Points, in no order, along strands that fork, close into loops and pass close to each other.
Points whose rows are less than 44 apart are linked; no others are. Some points are linked to none.
sosun: [-10  19  55   9  30 -11 -26 -20  13]
Mudas: [ 19 -49 -26  -4 -39  16  26  29  17]
ridi: [  7  -5  -4  49 -36 -15   1 -14 -16]
Pasa: [  5  33 -33 -14  -8   9 -17  16  34]
dimul: [-17  10 -22   9   1  -1  27  32 -37]
Fimi: [  2 -16 -12  39 -52 -17 -10  -7  -3]
zer: [  0   7  19  -1  -4 -10 -47   0  20]
sero: [-36  32   4  -8 -11 -19 -41  -9  -2]
pomur: [-16 -35  17 -22  11  -8   6 -11 -30]
Rodi: [ -6 -17   3 -58  24   2 -19   2   6]
mol: [ 40   6 -18   3   7  28  14   3  37]
dipin: [ -6 -21   4  17 -42 -23 -36 -11   0]
Nug: [-17 -14  -9   1  -1  -5  23  25 -42]
zab: [ -9   5   5  16  18   4  45   5 -34]
pezo: [-23  -1  45  27  -7 -26 -23 -10 -16]
Mani: [ 30 -18  13  24  25  15  36  12  -9]
nep: [ 18 -32  14  16  16   8  35   6 -23]
fet: [-37  18   9  12 -26 -31 -33 -11 -19]
fiz: [ 33  -5 -23   9   3  22  33   4  15]
kepe: [37  9 13 20 34 21 34 -3  8]
Mut: [-27 -18  26 -38  23 -10  -7  -7 -26]
vabut: [ -5   4  18   2 -10 -10 -21 -53   9]
met: [  0  28  49   8  42   0 -13 -13  20]
timal: [ 25 -30 -38   0 -33  22  33  28  28]
Dop: [-28 -20  -3 -11  -4 -14   9  18 -44]
fon: [ 31  16  -7  -2  10  19 -10  -2  46]
gove: [  3 -54  -6 -28 -14   3  11 -26  -1]
ran: [-30 -26  -1 -30 -10 -16 -11  16 -38]
zutub: [ 10 -37 -12 -11  -4   4  33 -28 -17]
Kimip: [-14 -51 -12 -40 -25  -7 -13  13  -3]
vofom: [-21 -14  13 -56  24  -5 -22   7  -9]
kobi: [-10   4   8  24 -29 -18  -8 -49 -12]
vod: [ 14  19 -41  -2  -8  17   5  25  27]
Puba: [ -6  55 -22   1  18  10  12   1   5]
dazud: [ -2 -40  20  -1  11  -6  21  -6 -33]
zaro: [ 19  32  37  10  47  12   6 -12  22]
kole: [  7  21   4  18  24  12  23  32 -10]
vaz: [ -2 -16  16   7 -26 -20 -43 -10   9]
guzi: [ -7  40 -18 -14  -6  -1 -32  -6  27]
pofis: [-11  61  -7  -7  25   7   1 -17  10]
Pumu: [ -2 -34 -26  -5 -23   2  21  24 -16]
peg: [ 16  27  15   5  27   8 -13  18  20]
zefa: [ -1  16  17  -6   4  -4 -28 -42  20]
sibod: [  6 -15 -30   7 -17   7  23  33 -11]
bel: [ -8  -4  16  43 -22 -21  -3 -28 -18]
nud: [ 22   0 -38   0 -19  20  14  33  36]
Sifim: [-22  31  -9 -13 -18 -14 -42 -18  12]
zifu: [-23 -36  -2 -41 -11 -11 -20  17 -15]
zize: [-14   3  48  17   3 -21 -25 -26  -4]
Vulid: [ 19  24   0  -6  10  12 -16 -29  38]
naf: [ 9 35  0  7 22 10 -2 33 11]
Viriv: [ 22 -22 -22   7  -3  17  40 -14  -5]
golis: [  6  26  15  -2  15   3 -33   8  24]
lav: [-11  33 -29   9   5   4  30  24 -20]
puv: [ -9 -50 -24 -19 -32  -3   9  17  -9]
Rur: [33 21 21 13 44 22 19 -8 21]
zoku: [ -6  46 -29   8  18  11  26  10 -11]

A piece is two or more points that can be reached from each other along the links. Count, over all rows, the pieces, the separate loops (a circle has one, a figure eight two, a Y none), the forks (points with three links) and the tips (points with one).
pieces: 4
loops: 0
forks: 0
tips: 8

A fork is a point with three links, a tip a point with one. Leave the first point through the second and follow the links. Name the first fork or tip that comes.
Vulid / fon: gove
kepe / Mani: Rodi
timal / nud: fet
Mani / kepe: pezo
ran / zifu: sibod
Fimi / dipin: kole

A tip is a point with one link. Name the tips that can be reached along the links from each point below, in the order of the rows.
zutub: gove, kole
Pasa: Mudas, fet
kepe: Rodi, pezo
dimul: pofis, sibod

Name the points in between on the shortest way along the links from the first point to the second, in order.
Fimi / peg: dipin, vaz, zer, golis
zaro / nep: Rur, kepe, Mani
sero / Pasa: Sifim, guzi
mol / zutub: fiz, Viriv
Mani / vofom: nep, dazud, pomur, Mut
